A landscape with many valleys, sampled at points; each row gives a point and its height.
A ball rolls from a point to the lowest of its 2 nearest points, and stops where none of them is lower. Distance is the straight distance between rows; heights are no part of it.
k487: [131 151 104 122 128 103  98 135 137 111 107 113 180 141 117  95 131 115
 131 116 130]  h=333
k525: [126 159 144 130  98 166 135  96  69 161 163 132  91 113 171 137 142 156
 102 151  87]  h=660
k701: [ 95  91 151 150 124 119 183 141 147 198 135 170 116 134 125 122 109 114
 116 157 148]  h=689
k70: [113 119 155 184  98 162 152 106 131 184 158 155 136 117 137 164 140 157
 122 143 131]  h=213
k291: [124 102 106 122 126  72  85 114 112 146 126 161  99  86 167 112 158 161
  87 153 140]  h=639
k8: [ 97 114 142 121 154 140 136 124 188 130 115 134  88 110 161 205 152 150
  84  67  93]  h=796
k51: [112 180 168 117 120 152 114 119 110  90 153  97 137 153 128 163 125 137
 103 106  66]  h=593
k478: [160 160 148  86 174 125 150 138 109  67 133 120 119 186  98  91 102 104
 170  98 105]  h=325
k416: [224 134 136 102 160 143  69  92 116  78 128  55 143 157 135 106  97 105
 169 134 143]  h=375
k502: [212 137 120 134 162 159  93 122  99  71  83  41 164 145 110 112 118  82
 155 156 121]  h=306
k614: [ 95 146 188 104 101 166 169 122 133  76 146 128 114 142  73 155  97 103
 119 138  83]  h=588
k570: [129 145 128 124 132 142 177 114 115 118 117 113 120 157 116 108 146  56
 114 153 152]  h=733
k927: [128 111 154 118 128  91  70 126  71 153  91 164 135 116 120  80 129  97
 120 128 110]  h=487
k374: [140 137 184 134 147 128  68 181 108  75  92  72 178 138 108 108 138 139
 154 127  80]  h=365
k128: [183 153 126 130 150 177 155 111 148 133 138 102 117 180 137  70 111 123
 151 118 122]  h=484
k262: [204 140 115 117 147 111  66 103 144 103 127  67 138 185  88  75  88  97
 144 154 164]  h=424
k172: [109 184 172  97  55 138 132 121 104  86 158 133 123 137  97 146 106 136
 114 133  96]  h=525
k888: [160 141  84 122 139 108  77 169 120  60  79  78 187  80 119 148 160 113
 112 140 155]  h=58
k373: [142 108 118 175  98 105 135 141 102 151 173 155 123  78 173 139  96 174
 146 117 172]  h=649
k22: [ 87 174  82 136 136  74  74 170 167  80 114  83 149 101 144 148 144 145
  89 136 120]  h=743
k302: [112 167 147 150 123 160 129 137 100 128 133 116  67 124 159 114 133 127
  78 177  93]  h=615
k472: [117  99  96 105 119  95 115 132 153 172 139 179  81  85 117 111 122 145
 138 101 142]  h=342
k726: [ 85 106 100  82 117 100 118  94 111 166 129 197 117 110 129 133 142 105
 128 155 162]  h=748
k526: [100  26 125 152 106 105 164  99 168 160 164 131 128  81 135 205 110 202
 116  96 159]  h=183
k401: [119  92 109 151 112 109 127  89 142 171 145 152  60  78 140 198 124 188
 124  94 140]  h=404
k508: [105 124 104 146  95 101 159 152 172  99  94 113 152 174  68 151 105  87
 134 100 165]  h=473
k576: [138  75 174 128 119 119 100 132  75 173 146 146 159  90 188  92 135 132
 153 159 122]  h=454
k762: [117 150  91 157 132 149 144 131 144 105 109 116 136 124 116 150 149  81
  95 147 167]  h=767
k628: [ 75 104 110 112 111 122 110 154 199 143 112 156  78 101 104 157 130 132
 129  83 134]  h=270
k60: [ 89 139 113 152  95 116 111 120 158 117 126 112 100 122 130 175 110 130
  81 181 115]  h=648
k459: [140 140  98 158 120 140  68 153 109 116 103 106 107  88 144  85 136 124
 123 144  91]  h=472
k802: [140 131 158 130 112 143  60 160  81 107  84 114 146 122 136  82 131 130
 141 133  59]  h=422
k282: [196 110 105  99 155 138 117 115 142 131 121  95 118 183 111  42 101 108
 153 134 153]  h=457
k776: [170 164 131 111 136 118 117 150 104  80 104  88 151 180  85  88 111 125
 147 123 125]  h=272
k867: [ 86 105 120 111 151  94 143 120 176  99 117 152 133 107 136 161 169 108
 102 101 142]  h=710
k716: [114 147 148  99 111 186 166 154 124  86 156 108 113 142 109 105 130  77
 129 121  89]  h=634
k500: [107 146  95 132 146 135 117 126 193 109 123 157 119 100 125 194 175 144
  73 108 119]  h=752
k952: [118 143  95  90 153 140 128 158 183 119 123 121 120  72 164 139 165 136
 149  66 137]  h=851
k863: [129 128 185  81 137 165 130 110  80 116 180 139 136 106 170  89 167 161
 158  98  76]  h=355
k18: [167 115 154 104 139 169 137 146  60 137 146 125 132 158 125  67 121 128
 184  83  83]  h=425
k428: [ 96  97 119 116 136 110 170 117 120 189 160 185 136 100 146 148 129 123
 121 140 185]  h=719
k89: [116 159 138 182 137 157 146 152 146 107 138  97 101 165 117 128 122 105
  98 169  92]  h=569
k142: [177 134  90 153 153 138  92 148 120  85  93  65 181 116 134  90 158  96
 129 161 153]  h=209
k949: [130 138 161  96 145 166 155 132  83  91 157 130 130 151 147 103 158 128
 172  58 100]  h=393
k672: [ 97 126 109 125 165  65 102 144 135 104 126 152 130 101 143 107 155 114
 100 136 137]  h=676
k744: [135 132 106 170 101 137 178 130 127 192 148 113 141 127 153 123 124 135
 119 127 144]  h=295
k586: [142 103 127 145 112 104 109 145 123 171 131 139 169  93 185 112 164 148
 137 115 141]  h=409
k896: [ 87  61 123 103 106 120 175 113 178 162 145 158 103  84 148 190 139 155
 107  75 156]  h=294
k286: [160 136 138  87 162 141 143 132 100 115 116 128 178 149 139  67 157  90
 129 142 129]  h=772
k166: [119 148 130 126  87 132 167 163 139 106 112 121 114 170  71 130  76  80
 128 125 124]  h=520
k403: [165 125 103 136 139  79  70 167 124  77  62  87 176 107  88 123 126 138
 160 131 150]  h=199
k426: [100  92 145 192 106 148 126 136 157 164 109 137 134 134 109 154 169 179
 103 146 118]  h=288
k200: [158 185 154  97 111 116 139 155  95  87 144  72 177 161 113 133  93 115
 174 120 110]  h=198
k577: [133 157 125 135 105 140 142 134 123 158 127 135 163 157 124  96 143 134
 124 120 137]  h=351
k52: [143 110 110 122 150  94 100 138 124 142 105 150 185 122 138  86 185 131
 153 114 131]  h=371
k24: [127 133 166 112 130 164 189 113 135  84 137 121 127 195  69 153  84  74
 140 120 133]  h=571
k155: [130  67  70 164 124  90 142  46 137 159 146 126  83  98 147 196 116 195
 114 136 154]  h=480
k851: [162 195 129 133 118 128 163 150 134  97 127  55 172 153  86 161 112 112
 130 150 137]  h=289
k419: [132 154 138  50 159 166 159 129  98 144 133 133 150 160 136  74 126  90
 172 128 149]  h=787
k82: [142 123 145  81 115 128 128  61  50 151 146 169  99 124 139 113 105 128
 128 123 120]  h=374
k6: [120 102 119 110 162 142 156 146 191 124 113 139  78 112 155 170 145 115
 146  54 107]  h=828
k833: [161  70 120 138 129  59 113 111  94 144 158 150 132  63 166 142  72 198
 133 142 174]  h=577
k136: [ 83 140 119 147 142 134 155 147 209 134 122 144 118 159  78 111 105  98
 127 147 143]  h=644
k772: [ 97  93 160 158 119 152 140 129 192 130  86 133 169 131  79 146 160 140
 124 136 149]  h=350
k5: [ 80 147 133 126 127 108  98 100 134 128 120 167 127 128 117 137 115  86
 124 160 138]  h=775
k564: [118 124 142 140 153 160 195 115 143 161 150 157 119 149 121  96 133  78
 125 150 137]  h=711
k711: [120 150  88 184 115 159  94 156  68 150 114 118 102 103 164 136 151 127
 130 151 122]  h=522
k277: [117 155 151  88  96 140 137 107  85 125 127 172  94 158 118 134 107 141
 125 104  84]  h=451
k540: [121  79 122 138 143  73 129 158  88 180 145 191 132 136 167 101 127 147
 162 140 147]  h=481
k985: [117 117 159 108 130 120 109 144  75 169 144 158 130 141 153  90 121 130
 135 145 112]  h=444
k966: [ 94 125 100 173 133 160 137 150 158 139 121 143 101 107 149 168 148 120
  92 119 139]  h=793
k765: [ 81 144  93 147 132 102  99 155 168  86 104  83 108 125 104 197 136 144
  92 140 131]  h=704
k916: [151 145 108 109 162 120 176 126 124 167 139 128 158 218 101  93 110 111
 159 110 152]  h=382
k333: [120 122 197 171 107 179 175 126  96 164 176 124 102 118 171 157 107 150
 137 135 108]  h=88
k241: [149 110 100 108 135 107 120 135 133 154 138 164  84  66 158 148 127 206
 146  92 138]  h=416
k536: [124 157 147 122  86 181 120 107  72 113 142 116 110 134 160 162 136 126
  73 112  72]  h=657
k741: [102 111 110 163 155 124 156 143 178 172 126 172 122 143  90 130 142 141
 122 127 158]  h=665
k242: [131 166 136  86 199 139 142 111 114 125 148 126 151 221 104  90 107 104
 191  92 115]  h=357
k178: [141 122  75 129 129 163 147 168 174 138 119 124 118  99 124 108 157 129
 136  94 149]  h=870
k109: [153 160 181  83 119 162 107  82  78 144 158 167 127 121 169 117 120 137
 164 108 100]  h=296
k683: [127 166 124  91 100  91 107 136 113  97 117 144 121 113 104 145 100  94
 109 184 141]  h=813
k569: [ 82 135 142 182 127 157 139 138 180 137 114 138 119 136  92 146 106 125
  93 185 111]  h=611
k557: [ 53  72 149 148 115 130 113 109 208 130 113 175 100  99  93 172 131 130
 129 136 126]  h=341
k607: [162  72 117 123 115  97  99 117 119 137 152 134 114  32 170 122 117 221
 162 115 166]  h=498
k195: [128 113 110 158 119  93 134  50 119 173 135 159  94 105 154 162 124 165
  92 173 147]  h=545
k283: [177 156 147 123 131  97  76 173  95  82  94  64 204 125 105 131 119 110
 158 160 121]  h=290
k737: [173 142 107 177 130 159 149 112 158 125 124  85 105 192  96 108 101 122
 108 116 122]  h=521
k40: [104 104 109 162 152 128 162 139 187  89  82 135 132 157  62 170 153 136
 101 125 156]  h=414
k471: [164  99 145 126 108  64 104  77  73 184 159 136 143  74 186 117 102 210
 154 149 125]  h=640
k446: [110 134  99 127  81 102 104  85 146 158 121 133 108 111 155 140 138 151
  92 157 125]  h=597
k396: [143 145 131 104 171 139 162 115 125 100 132 100 163 202 136  90 134  53
 130 125 143]  h=754

Call two points neighbours if one is among the 2 nearest of the other. Go from one point of each pair to the other, from neighbour to neighbour, staying as low as possible. Name the highest point that can't be avoided.
k70, k985: k576
k628, k401: k241
k888, k333: k927
k628, k487: k577
k70, k628: k772

Where does a ball stop that starts at each point below?
k867: k401
k711: k888
k22: k401
k737: k888
